A landscape with many valleys, sampled at points; each row gives a point and its height.
From any point a ball takes the steepest step (drop divided by distance) to one of its 4 nearest points. It stops when none of these is lower. Distance is the straight distance between rows; heights are no part of it.
bebo: [123 173 108 128 142 100  86 183 169  70 130 155  88 112 103  66 144  99
 119 117 119 135 139 136 122 203 121 130]  h=4.49
zusat: [111 134 152  84 146 139 120 159 117 140 124 145 141 135 119 179 132 124
 108 106 178 134 123 132 143 133 149 122]  h=3.67
Felod: [118 143  86 116 133 118 132 155 154  51 159 126  49 163 102  90 155 117
 153 136 102  98 139 145 129 128 158  80]  h=0.61
Sabe: [129 124  93 119 140 124 134 107 133 132 174 147 103 154 120 111 157 114
 146 120 165 100 137 154 129 106 143 107]  h=3.10
dipe: [137 124 178 143  93 136  82 144 122 132 140 116 117 103 170 157 118 119
  85 137  91 162 135 124 114 120 103  96]  h=1.74
nupav: [119 123 175 148 127 124 139 127  88 178 108 117 166  90 135 158 121 130
 110 125 157 117 129  73 114 152 104 155]  h=2.99
Mogem: [130 143  73 154 139 132 162 126 161  72  90 119  95 122 104  21  89 117
 184 156  79 146 154 121 162 144 116 118]  h=3.98
Mem: [136 121 155 129  80 124  89 161 143 105 148 116 116  93 181 167 113 154
  85 154  41 178 114 151 122 116 128 100]  h=2.14
gita: [155  86 148 164 113 101 124  96  95 176 163 148 161 116 148 136 141 110
 130 119 156  87 140 108 120 133  89 160]  h=2.85
notub: [124 119 156 102 142 186  85 126 103 157 112  89 115 101 129 145 119 115
 148 110 122 130 144 118 117 146 135 120]  h=3.94
levug: [100 142 143  98 141 127 143 180 158 123 107 135 119 170  99 166 163 118
  57 121 176 122 107 123 126  98 146 180]  h=5.05
vug: [133 140  59 152 148 111 181  93 129 113  99 177 141 124 154  61  66 130
 143 170 126 139 163 144 146 133 111 131]  h=3.11
mipib: [122 150 176  84 104 166  82 170 148 134 109  80 135  74 111 174 100 153
 153 115 108 179  99 167 161 128 119  61]  h=3.57
luki: [140 135  89 141 145 123 165  79 136 113  88 159 130 143 118  55  77 137
 164 146 125 153 169 116 148 123 119 102]  h=3.39
rugiz: [143 100 156 150 101 105 100 131  97 171 171 116 124 103 165 151 135 111
  68 125 114  98 122 104 113 111  98 154]  h=2.62
Sifo: [124 109  77 130 168 101 166 142 137 134 130 154 174 161 121  53 155 123
 135 126 143 100 121  88 168 120 135 189]  h=3.86
refe: [147 129  83  95 135  92 134 127 148  79 174 164 111 170 102 116 155 109
 108 113 168  94 123 183 147 114 154 108]  h=3.23
gatis: [142 122 143  96 106 136 100 152 143 124 155 125 127 118 138 220 126 132
 119 110 149 133 126 159  94 131 142  93]  h=0.13
medo: [147 142  93 138 136 134 178  78 141 107  76 122 137 130 112  45  74 131
 201 139  82 143 165 105 178 124 122 127]  h=4.03
lavur: [139 132 106 115 136 120 129 102 151  83 144 152  81 163 108 106 139 132
 151 119 154 112 156 153 114 129 132  76]  h=3.15
Nufuf: [129 120 191 153  81 163  80 111 133 150  88  69 126  77 142 122  81 126
 113 124  69 165 151  87 151 134  93 107]  h=1.87
kob: [164 127 144 101 113 122  89 125 137 115 159 121  91 150 122 171 125 158
 143 131 104 143 120 167  80 128 142  65]  h=1.10
dufa: [122 127  76 129 167 143 151 123 125 114 177 122  91 165 122  65 165  92
 165 140 121  96 141 127 134 140 138 163]  h=3.31
nub: [134 143  96 173 136  76 184 160 148 137  89 167 186 137 114  80 166 143
  83 143 127 108 103 110 147 139 100 247]  h=7.52
gine: [149 130 135 116 111 133 101 101 117 124 139 150 114 145 138 139 118 136
 135 108 140 131 151 136  99 136 117  78]  h=2.75
pidav: [ 99 124 173 138 122 154 100 155  98 159 134 129 139  95 157 201 131 131
  93 113 141 141 107 127 114 131 118 121]  h=2.49
tenu: [154 170  99 120 151 127 185 115 124  92  78 116 183  77 105  65  93 143
 181 110  63 115 179  93 178 157 147 151]  h=5.19
Sel: [136 105  90 157 159 123 185  65 118 123  89 137 130 133 143  58  59 166
 199 163  71 163 146 110 134 125 131 139]  h=3.62
Sav: [152 103 129 151 115 115 132  89 105 153 140 163 161 124 130 145 136 124
 118 112 189 110 146 136 127 119 108 110]  h=2.57
mazav: [162 112 117 105 114 115 113  90 126 124 189 116  92 169 129 180 155 145
 145 123 137 115 123 163  84 100 146  98]  h=1.57
koga: [ 79 145 194 130 111 191 127 154 111 152  99  97 176  56 145 160  91 135
 111 119 141 164  96 122 142 151 102 115]  h=4.54
Fupos: [116 134 172 161  83 157  80 137 101 143 107  93 124  67 167 119 100 126
  73 132  77 152 141  97 148 119  95 115]  h=1.17
bepit: [141 122 131 121 118 121 131  99 123 120 136 144  82 147 118 106 133 142
 165 119 141 122 165 137 121 124 124  84]  h=2.63
zag: [125 138 129  65 134 114 123 171 155 108 137 146 112 168 101 181 159 127
  94 102 167 120 102 158 126 122 190 142]  h=1.23
voso: [149 135 138 132 126 154 131  82 129 136  69  98 111 135  97  71  94 113
 188 133  99 130 177  88 140 149 121  89]  h=4.39
Lubu: [129 168 113 108 148 131 139 143 129  96  78 126 155 102  91  62  95 102
 127 105 112 140 168  86 152 170 133 120]  h=6.58
kez: [117 135  97 132 139 145 157 111 151  81  97 118  60 151  94  56 110 135
 193 147 105 145 152 110 153 141 123  87]  h=3.30
lusot: [132 119  77 135 167 129 156 107 127 126 151 147 125 145 140  52 140 110
 157 135 129 113 163 130 148 125 131 128]  h=1.90
kedo: [126  94  88 136 154 112 178 102 110 143 180 143 168 161 116  84 154 101
 154 128 174  87 126 141 155 110 111 168]  h=3.34
rof: [139 148 179 151  79 167  95 136 128 155  83  45 167  56 141 134  69 118
 120 134  76 152 143  92 161 117  90 126]  h=2.79
poba: [133 140  95 136 162  95 178 132 123 133 109 181 192 126 123  85 159 115
 115 129 162  87 143 102 143 133 127 189]  h=5.00
Ramu: [157 106 115 136  97 127 110  90 141 105 171 112  45 192 115 162 136 169
 159 150 105 121 120 147  69 113 142  83]  h=2.31
Nuz: [125 139 117  75 151 142 108 158 139 105 150  88  73 158 112 164 146 140
 163 107 117 125 137 169  95 134 192  95]  h=5.13
lan: [145 125  89 120 113 104 147 102 129 104 133 182 109 149 132  99 104 129
 127 122 162 118 164 153 151 119 127  79]  h=3.59
kore: [148 188  66 145 151 112 178 132 136  85  96 132 168  77 113  46  92 153
 146 124  59 131 165 120 170 170 123 154]  h=6.21
tib: [125 133 120  81 132 129 114 158 142 123 147 114 124 133 128 220 151 151
 120 125 137 137  90 187  89 135 178 107]  h=1.76
risa: [152 118 120  99 131 130  96 129 134 140 185 109 115 161 121 192 151 120
 141 106 145  99  99 163  79 102 158 134]  h=2.54
paba: [158 115 127 154 117 137 130  48 136 133  86 136  80 151 104  72  90 136
 168 131 108 169 129 100 122 126  91  77]  h=1.55
govod: [137 129 131 124  97 125  85 140 135 131 163  81 107 110 173 191 152 142
 110 169  24 157  82 180  94 111 164 128]  h=2.84
Vobo: [152 121 182 165  99 144  77  89 124 148 100 105  96 125 131 109  90 126
 113 141  67 150 138  89 132 118  94 111]  h=2.38
vozap: [128  93 156 130 134 138 127 126  88 192 143 129 159 132 140 162 160 136
 107 115 183  92 107 103  98 105 121 182]  h=5.53
talo: [137 136  79 136 170 102 132 160 169 105 160 152 112 144  93  54 192  91
 119 124 137  83  89 135 145 150 114 184]  h=5.22
Kube: [161  97 119  87 111 111 141 125 165 108 187 123 126 173  84 182 168 114
 117  95 173  82  87 182 113  89 148 144]  h=3.50
Biv: [131 140 112 129 164 137 169 116  96 132  98 125 187 106 107  77 126 144
 182 116 102  93 157  85 139 163 143 169]  h=1.15
kizif: [ 91 130 152  83 150 168 108 172 127 148 119 119 114 133 126 153 138 124
 121 111 165 121 128 123 121 141 170 123]  h=4.95
gid: [129 148 112 120 136 140 143  94 129 108  96 133 100 146 113  68 113 106
 167 131 109 131 172 113 144 141 127  82]  h=3.87
dopi: [114 105 128 118 162 128 155 136 109 163 127 146 175 136 115 113 171 132
 141 119 164  91 145  84 137 123 143 194]  h=4.37
nopak: [127 142 104 123 132 147 148 118 158  75  81  94  58 149  76  44 113  94
 189 132  92 130 174 102 158 143 115  88]  h=3.88
fatan: [148 129 131 113  90 123  95 174 156 102 149 141 138 102 181 204 126 158
  84 147  87 167 113 182 103 128 135  99]  h=2.42
maner: [133 156 110 106 148 120 133 170 137 118 112 159 130 141  99 113 151  98
  76 113 156 109 124 108 128 155 143 151]  h=6.06
Leda: [134 118 134 145  87 113  88 158 130 132 196  86 128 112 180 206 153 137
  87 147  66 116  84 185 100  76 171 151]  h=2.32
dutib: [ 92 138 179 138 128 169 142 158 111 161  75 102 203  86 144 175 107 128
 115 115 161 147 118  83 116 147 114 163]  h=4.83
nekim: [111 162 115  71 152 123 113 179 160 105 136 108  91 158  93 157 168 118
 124 114 144 118  93 150 113 127 202 154]  h=3.79
Tana: [113 131 170 174  74 125 102 130  99 128 104 134 143  71 183 156  87 132
  64 124 104 151 159  97 117 114  90 100]  h=0.60
vis: [ 75 119 158 132 130 129 171 140 111 132  61 130 169 173 134 178 141 131
  75 148 200 141 120  84 128  93 108 209]  h=5.90
Kera: [105 167 138  99 145 134 121 177 150 114 115 124 110 157  97 149 142 125
  78 114 154 131 122 130 122 136 168 154]  h=4.45
Zuzu: [133 131 156  79 134 137 112 144 165  93 111  86  60 124  70 124  98 119
 174 114 115 138 147 130 137 131 140  54]  h=3.78
Doz: [119 123 162 117 104 137 111 155 143 142 142 118 147 108 155 228 170 152
 111 151 119 149  49 187 108 128 153 145]  h=1.80
vepi: [110  94 142 137  82 115  97 153 127 131 161 138 141  98 179 224 150 129
  60 126 158 135  77 159 130 106 109 143]  h=2.59
Lifo: [123 133 109 132 171 127 132 164 140 143 130 144 130 161  97  58 168 105
 107 133 151  90 116  91 133 136 127 197]  h=5.57
Lonaz: [117 144 146 115 147 143 157 125 118 160  86 141 190 116 114 128 126 124
 126 108 163 114 141  77 128 157 138 174]  h=4.94
Ladu: [143 120 135 125 139 152 116  97 133 127 123 120  65 159 109  95 142 130
 174 125 110 129 148 125 116 129 128  76]  h=1.91
lesof: [111 132 175 121 106 161  71 151 134 135 132  89 114  79 166 161 127 127
 120 162  42 154  92 159 132 114 145 109]  h=2.76
keb: [109 143 139 103 115 143 132 159 164 131 109 131 160 157 108 233 171 158
 102 164 163 142  34 196 123  79 179 179]  h=4.23
Sor: [155  89 103 141 140 123 134  77 104 146 157 135 136 158 131  92 137 111
 184 141 142  94 132 124 124 112 103 136]  h=3.35
mogo: [134 123 162 134 103 136  55 129 107 148 152  99  93 122 156 159 137 133
 121 120  72 129 122 144  85 124 129 119]  h=2.36
Lof: [169 123 129 176 100 121 142  38  93 155  77 148 154 104 137  82  82 161
 153 131  84 151 150  99 122 119  88 117]  h=2.97
sis: [ 92 109 163 128 125 156  89 154 115 166 160 107 139 109 170 198 167 138
  83 127 138 131  65 144 101 111 133 150]  h=2.65
ropar: [105 117 173 163  90 114 100 141  99 142 132 120 157  66 172 159 115 122
  70 122 115 121 133 101 115 128  95 134]  h=1.02
nulot: [108 151 102 106 152 129 116 142 146  77 153 109  44 166  91  94 148 121
 163 114 123 101 150 131 115 135 166 105]  h=2.51
Sada: [123 140  73 154 176  86 179 153 148 124 133 162 181 117 114  64 158 129
 126 147 108 123 121 112 175 156 112 215]  h=5.84
bolu: [142 166  87 159 163 102 146 153 144 105 100 166 179 102 113  49 135 121
 120 128 121 135 123 101 158 186 114 198]  h=7.14
pak: [104 105  53 158 167 135 176  97 125 117 154 129 102 178 157  65 103 132
 196 157 118 152 139 151 149 100 119 149]  h=3.66
bov: [134 104 132 133 138 115 124  88  87 151 147 141 138 137 132 119 143 123
 134 119 161  96 146 133 116 135 119 126]  h=2.91
zilo: [134 129 175 160  79 139 106 119  82 145  83  84 146  59 161 108  69 123
  75 119  61 141 164  65 131 114  86 115]  h=1.69
guk: [148 118 125 129 105 102  79 125 118 147 196  87 109 145 159 200 162 133
 128 138  90 117  72 188  66 105 149 148]  h=1.58
mupe: [118 133 186 101 101 159  77 152 133 130 124 103 118  86 148 178  91 151
 120 122  96 168 126 157 140 132 114  76]  h=2.61
zales: [150 102 120 112  98 108 123 153 167 150 151 101 176 141 113 249 161 138
 111 134 149 128  46 203  98  97 175 155]  h=3.56
sovum: [140 149 140 112 140 166 139 110 104 143  80  88 174 105 109 102  83 122
 165 109 101 126 190  79 136 160 127 124]  h=5.47
zakog: [ 96 147 161  88 125 166 125 181 141 137 121 109 142  96 136 196 142 175
 134 141 144 175  54 185 135 134 186 107]  h=5.24
Fuge: [144  92 125 150 149 114 154 109  78 177 144 135 176 139 132 109 149 145
 161 112 158  94 146  99 121 118 116 175]  h=3.21
zek: [164 114 172 175  80 115  99 100 104 153  89 115 134  97 140 101  89 128
  86 132  67 141 163  63 129 117  95 119]  h=2.07
peva: [127 138  71 143 176 105 173 125 125 112 137 143 177 109 132  58 123 146
 164 134  84 113 144 115 159 163 139 181]  h=4.58
vur: [120 105  57 139 163 109 173 129 131 129 164 161 155 157 127  58 142  97
 148 123 147  97 145 132 158 113 130 178]  h=2.93
kor: [102 128 154 129 133 118 176 133 124 144  86 134 187 142 122 155 136 125
  86 120 188 105 135  89 116 125 117 190]  h=5.62
ziv: [131 160 132  74 141 114 126 181 154  88 143 156  98 144  97 149 135 131
 133 100 146 128 150 139 127 138 159  90]  h=4.41
kot: [125 126 150 122  93 138 112 175 153 122 152 140 164  84 169 233 160 136
 101 155 122 172  58 181 109 134 150 118]  h=2.77
fusum: [122 138 102 107 148 127 132 147 154 113 181 142 111 161 104 119 176 109
 116 121 167  86 120 153 137 108 161 158]  h=4.16
pudep: [ 93  94 167 127 109 133 121 147 122 164 148 123 148 141 147 221 156 128
  79 134 202 135  59 141 118  99 115 191]  h=0.73
mel: [111 105  92 141 145  84 192 125 124 138 121 153 199 157 108 100 161 118
 110 127 172  81 121 108 171 105 113 211]  h=4.69
sotef: [124 122  89 154 151 135 158  67 137 100 116 157  98 165 140  62  93 133
 177 158 137 156 150 135 135 120 121  84]  h=3.68
misi: [100 131 169 115 106 148 118 153 151 144 124 134 149 141 126 252 163 148
  86 135 169 160  34 183 123 102 141 163]  h=3.03
Zumi: [107  99 164 177 105 112 119 157  67 166 125  92 153  71 189 133 129 123
  77 137  89 116 146  70 125 119 104 160]  h=1.43
betib: [156 111 154 158 121 131 104  70 120 149 135 142 100 149 136 113 134 129
 143 133 110 133 146 131 113 126  96 100]  h=2.39
nuru: [136 135 163  88 107 156  82 131 151 121  91  51  76 108  90 155  79 124
 167 131 109 166 152 131 133 107 135  67]  h=4.44
Vibug: [107 118 169 137 103 132  96 143 104 153 153 119 131  86 184 179 132 119
  63 136 117 131  93 128 121 119 117 141]  h=1.59
zim: [145 140 128 154 103 103 157  80  99 149  89 164 167  86 137 122  97 136
 117 132 154 114 163  97 111 134  97 108]  h=2.22
vuvib: [138 121 175 144 100 119  90 128 106 151 149 140 119 109 156 163 116 132
  83 116 127 143 139 134 107 121 103 122]  h=2.06
kupa: [143 118 127 137 121 119 135  85 181  79 120 134  43 199  86 118 137 169
 186 156 123 154 139 146  97 128 135  64]  h=2.37
galu: [129  89 167 193 130 101 121 145  64 200 142  95 166  90 147 140 150 122
 104 132 127  87 120  80 108 123 103 200]  h=1.98
Mir: [129 138  77 125 137  75 125 139 157  46 168 179  60 173 108  95 142 127
 141 133 140 103 141 161 140 133 151  77]  h=2.40
Pid: [127  96 121 156 130  93 191 113 112 159 108 158 193 138 105 147 144 107
 110 114 211  85 113 113 153  97 103 183]  h=4.98
gam: [121  93 149 151 118 121 139 110 115 166 114 134 158 122 148 197 151 107
  82 109 204 105 109  85 127 112 107 159]  h=5.23
lakel: [130 149  86 143 170 113 150 147 142  94 124 130 133 125 103  44 133 106
 166 127  92 120 172  90 151 168 137 150]  h=5.26
Zosed: [112 124 126  99 162 146 129 141 114 158 151 127 137 149 116 110 161 113
 136 114 152  97 138  94 115 126 145 171]  h=5.49
benez: [122 127  83 161 157 145 179  73 145 125  62 137 102 163 116  41  74 138
 185 158 115 186 130 106 139 127 123  99]  h=3.73
muvis: [124 142  65 155 175 131 149 155 142  92 125 121 120 117 118  34 142  97
 180 126  68 139 148 107 162 183 112 158]  h=5.17
lib: [125 101  83 116 118  96 155 109 154 121 173 159 151 175  79 118 162  92
  95  84 187  84  90 161 154  98 125 151]  h=3.74
Gep: [132 154 110 115 134 107 116 166 164  71 132 137  44 138  96  67 119 101
 151 129 109 128 147 137 137 160 140  74]  h=2.68
boze: [ 90 143 160 105 126 147 127 152 117 153 118 126 149 142 144 196 145 130
  90 133 195 142  90 132 113 117 137 170]  h=3.54
zinos: [ 97  65 173 184  83  84 133 133  97 158 105 110 169 113 145 202 141  98
  68 119 190 124  65 116 119  99  74 204]  h=5.45
tadi: [141  98 122 115  82 117 110 169 166 138 174 123 149 104 168 235 162 154
  93 163  98 133  60 198  93 112 155 144]  h=2.82
Lerit: [133 131  95 119 121 101 142 118 170  63 133 173  53 186  98  88 120 150
 154 144 123 139 141 158 135 137 136  53]  h=2.83
pezu: [148 114 156 137 112 115  88 103 118 160 152 127 106 135 165 141 147 126
 105 121 122 118 123 118 108 124 102 125]  h=2.34
tiro: [106 102 121 119 134  98 153 132 125 165 121 151 163 170 101 138 164 102
  87 124 203  86 119 104 153 103 132 213]  h=5.28
zukef: [151 113 152 104 123 137  91  99 128 128 134 107  68 154 131 152 126 135
 162 118 105 132 142 147 100 114 138  86]  h=1.94
Dov: [116 133 123 118 114 137  96 157 137 150 162 108 170 105 137 205 189 151
 123 164  81 143  25 228  90 114 167 156]  h=3.26
Semov: [143 117 152 187 102 103 123 101  84 168 113 138 175  72 170 120 112 131
 104 127 120 107 161  84 101 123  88 147]  h=1.86
bames: [ 96 143 134 104 142 149 117 154 157 156 128 109 156 142 125 218 168 175
 130 154 129 150  37 202 111 105 204 153]  h=4.34
mibep: [150  91 134 111 129 110 121  98 117 150 191 124 125 173 117 149 159 120
 120 107 185  75 104 144 120  92 116 154]  h=4.01
lofan: [146 112  73 150 171 102 167  91 111 130 125 158 168 135 155  63  98 125
 157 153 128 121 162 131 164 128 121 140]  h=2.81
Zesi: [100 103 169 161  93 125  95 144 108 148 178 113 132 102 162 194 166 117
  62 128 124 110  71 136 126  94 123 185]  h=2.18
lumo: [121 132 174 130  97 128 101 152 109 128 132 130 154  82 167 202 119 134
  73 128 142 165  93 145 123 131 115 102]  h=2.21
sib: [127 144 147  79 113 164  83 161 145 138 136  74  92  90 116 194 108 157
 159 131  81 162  78 182 131 133 167  65]  h=4.48
pimo: [169 126 163 122 105 110 104 105 132 129 120 152 118 129 136 162  89 152
 105 119 136 160 153 147  96 133  95  64]  h=2.98
Fisu: [100 138 143  98 155 150 118 145 134 158 162 111 125 159 123 188 170 129
 106 113 161 109  90 156 104 102 163 146]  h=3.90
Fuzuk: [ 95 112 182 147 133 178 105 140  92 183 120  91 153  84 173 158 128 126
  98 125 118 126 100  90 118 140 109 169]  h=3.95
Zav: [149 124  94  69 135  99 131 161 180  98 167 133 123 154 102 203 170 116
 108 102 161 116 113 174 116 116 179 134]  h=3.37
nezuk: [112 158 148 102 147 162 159 163 111 131  72 122 184  98 114 104  81 114
  95  95 153 110 156  77 141 161 142 127]  h=6.45
Kobu: [ 59 116 184 134 131 150 132 140 115 148  88 115 158 138 145 196 161 133
  85 157 185 158  67 120 123  81 104 197]  h=3.65
Bonam: [141 135 161 114 116 172  98 105 113 135 116  80 101 130 115 122  96 121
 164 119 114 141 154 113 113 138 123  90]  h=4.66
Kosul: [127 160  85 140 161 106 135 141 143  96 128 166 112 138 126  63 142 101
 124 122 137 121 153 130 148 164 124 117]  h=3.58
soko: [124 145 164 111 118 147 137 120 106 142 118 135 141 109 132 154 113 121
 104 104 153 135 149 102 120 149 112 112]  h=1.34
Nad: [101 124 136  91 153 142 138 138 111 157 139 140 142 137 114 152 154 122
  97 114 172 111 140  99 121 132 154 134]  h=4.92
Lag: [120 165 160 144 111 152 142 125  99 133  95 115 189  81 137 160  72 140
  92 116 168 131 126  98 115 162  99  95]  h=0.18
faz: [ 92 157 185 147  94 149 112 163 122 121 118 122 192  59 161 196 113 136
  87 118 160 171  76 131 134 132  99  99]  h=3.02
fonob: [162 133 155 119  88 139  75 110 160 108 107  96  62 144 105 160 118 142
 145 131  86 185 131 129  91 129 120  59]  h=2.13
mik: [157 135 146  89 112 122 109 112 147 107 112 120  68 157  90 117 104 150
 158 121 116 156 174 132 111 117 132  51]  h=3.18
Zon: [136 141 152  96 139 142 119 117 128 119 101 145 122 129 113 139 104 133
 146  98 149 138 173 116 127 141 139  60]  h=3.28
Guzag: [153 118 140 126  92 114  59 137 147 102 160  90  76 131 170 176 124 146
  93 152  41 151 108 156  84  94 140 117]  h=2.44
mevez: [101 115  55 153 147 115 148  98 136  96 163 151  72 175 134  58 125 117
 163 160 144 118 134 153 146 101 132 101]  h=4.00
fubo: [127 138 154 120 148 151 106 115  84 163 128 124 144 106 147 134 129 119
 137 113 145 127 153 110 125 152 108 112]  h=2.78
ruf: [137 141 118  89 137 118 136 135 143  99 153 180 114 142 113 138 137 119
 111  97 171 118 153 137 134 139 147  98]  h=3.83
pofo: [114 153 121 101 154 140 143 153 129 114 119 129 135 120 117  80 147  96
 126 109 122 104 156  96 154 155 152 133]  h=5.44
gori: [135 117  73 146 140  87 187  95 116 125 132 183 175 146 143  99 118 103
 124 126 173 108 142 137 161 112 123 145]  h=3.16
Vovub: [152 113 148 155 129 134 117  90  83 174 120 133 138 124 139  95 119 132
 146 125 111 111 165 101 114 143  89 118]  h=2.80
Tokiz: [112 131 117 121 117 133 137 123 176  64 107 119  30 171  67  89 138 138
 181 143 103 129 155 130 131 117 131  60]  h=2.53
Babup: [121 128  53 132 179 108 176 130 126 117 152 134 150 148 152  45 128 110
 171 164 107 122 145 123 167 139 141 174]  h=3.27
relon: [141 124 153  95 125 139  88 138 123 128 148 127 106 122 141 198 125 155
 130 109 124 135 129 152 104 135 142  74]  h=1.21
nofor: [ 69 132 176 163 105 157 136 147  94 139  86 122 175  66 150 170 102 135
  93 129 173 161  78  84 104 135  96 140]  h=2.96
difot: [130  92  69 138 166  94 185 109  91 146 161 163 176 132 164  79 118 145
 170 138 140  99 154 123 165  94 125 189]  h=3.24
paf: [131 128  92 101 121 110 129 120 151 100 181 124  78 189  98 128 159 135
 157 115 133  93 130 156  97  96 147 103]  h=2.23
gipes: [105 112 123 154 118 152 153  92 185  92  91 125  29 195  70  89 125 145
 188 143 123 147  97 106 154 129 127  70]  h=1.56
Poda: [136 139 110 130 146 123 168 104 116 118  88 153 166 124 124  70  88 129
 141 133 141 120 185 118 139 140 115 104]  h=3.14
kotu: [158 129 116 150 128 118 161  72  83 154 112 172 151 129 139  80 101 130
 145 149 135 123 167 115 121 131  96 103]  h=2.55
zud: [ 86 158 169 103 120 168 123 183 120 132 109 107 168  80 115 171  97 127
 107 118 159 162 105 146 147 137 144  96]  h=5.46
puge: [120 133 103 118 135 146 143 117 124 111 176 117  59 179  97 101 159 128
 180 135 120  84 132 157  86 114 149  82]  h=0.75
Nura: [124 125  35 151 162  90 172 129 147 107 131 167 160 123 169  67 111 104
 131 152 146 116 138 130 175 135 120 174]  h=3.60
lod: [153 120  78 146 153 113 176  70 109 143  83 172 157 131 152  61  64 153
 188 160 105 152 162 125 144 117 119 121]  h=3.22
Luk: [144 173  98 126 151 117 159 159 128  98  95 168 159  91 116  59  96 107
 124 116 128  98 157  91 159 179 137 124]  h=7.09
keseg: [132 138  69 136 160 107 191 105 125 103 124 154 155 115 148  50  95 134
 174 149  81 134 172 126 160 148 136 149]  h=3.55
ketog: [ 73 162 184 109 118 192 126 173 126 141  91 107 166  75 124 181  90 143
 110 108 164 194  89 132 144 139 108  96]  h=4.61
rikeb: [156 112 151 147 117 133  88 116  94 167 199 113 108 139 153 175 165 130
 102 121 122  90  91 132  79  98 121 149]  h=2.48
bevif: [158 134 163 143 104 124  69  82 140 128 118 127  78 150 132 137 118 137
 133 123  99 148 156 120 112 127 109  85]  h=2.05
sote: [163 120 146 125  78 118  98  97 157 119 140 132  79 147 120 137 119 165
 124 119  84 174 135 135 104 133 120  69]  h=1.72
raz: [133 175  69 146 158 107 161 129 144  77 119 140 178  84 125  44  97 155
 166 142  56 144 148 120 187 181 125 178]  h=6.07
mesi: [152 119 169 176  96 117 102  93  78 168  98 118 142  82 157  89 100 139
  97 143  73 119 175  74 121 136  99 138]  h=2.15
muk: [138 148  88 125 149  89 104 172 159  70 166 163  74 150 100  97 176  96
 115 123 139 103 108 151 148 156 139 132]  h=5.43
der: [116 156 115  95 144 119 111 173 160  92 140 129  74 146 107 113 154  97
 119  93 133 110 129 121 134 152 173 123]  h=4.24
Sapa: [130  90  50 141 162 107 176 101 123 135 176 141 124 178 142  63 129  95
 178 152 147 114 130 150 150  84 113 167]  h=3.36
Togu: [128 131 169  76 110 146 115 175 148 118 113  99 113 110 114 179  87 158
 131 107 137 177 135 164 129 141 146  64]  h=3.46
Ruki: [ 96 130 181 139 130 175  89 154 106 153 106  90 144  69 160 166 112 123
 108 135 112 154 123 120 136 145 114 136]  h=3.69
dezam: [165 136 157 142  99 146 136  94 105 153  81 102 154  90 114 120  88 119
 144 114 110 138 168  90 132 142  99 109]  h=4.75
Memok: [153 133 143 138 117 144 128  81 123 143  92 115 115 118 101  87  92 124
 163 132 115 153 183 116 136 143 110 102]  h=4.35
Mife: [123 123  50 161 156  91 144 156 166 127 167 170 143 144 115  63 156 105
 107 145 149  94 109 132 167 142 110 199]  h=4.04
Rapo: [127 135 118 104 154 154 114 145 126  98 126 114  72 145  89  73 135 105
 163 110 108 114 164 118 140 150 149 105]  h=3.99
zemat: [135 112 120 157 122 151 133  59 136 116 114 124  57 182 107  89 124 136
 177 145 113 154 128 120 120 131 103  92]  h=0.81

Where does a ball stop that starts at each point below?
kor -> Lag
zud -> Tana
gita -> Tana
Mogem -> zemat
Memok -> zemat
Pid -> lusot
nub -> lusot
ketog -> Tana
Vovub -> kob

Call two points neighbours if one is among the 4 nearest of the other. Go from one point of each pair to the other, from neighbour to neighbour, staying as low as possible. Name the highest point that can't be avoided.
pudep, guk -> sis
Tana, gatis -> Vobo
Biv, gatis -> peva
Tana, guk -> Guzag
Lag, pudep -> Vovub
gatis, zemat -> zukef
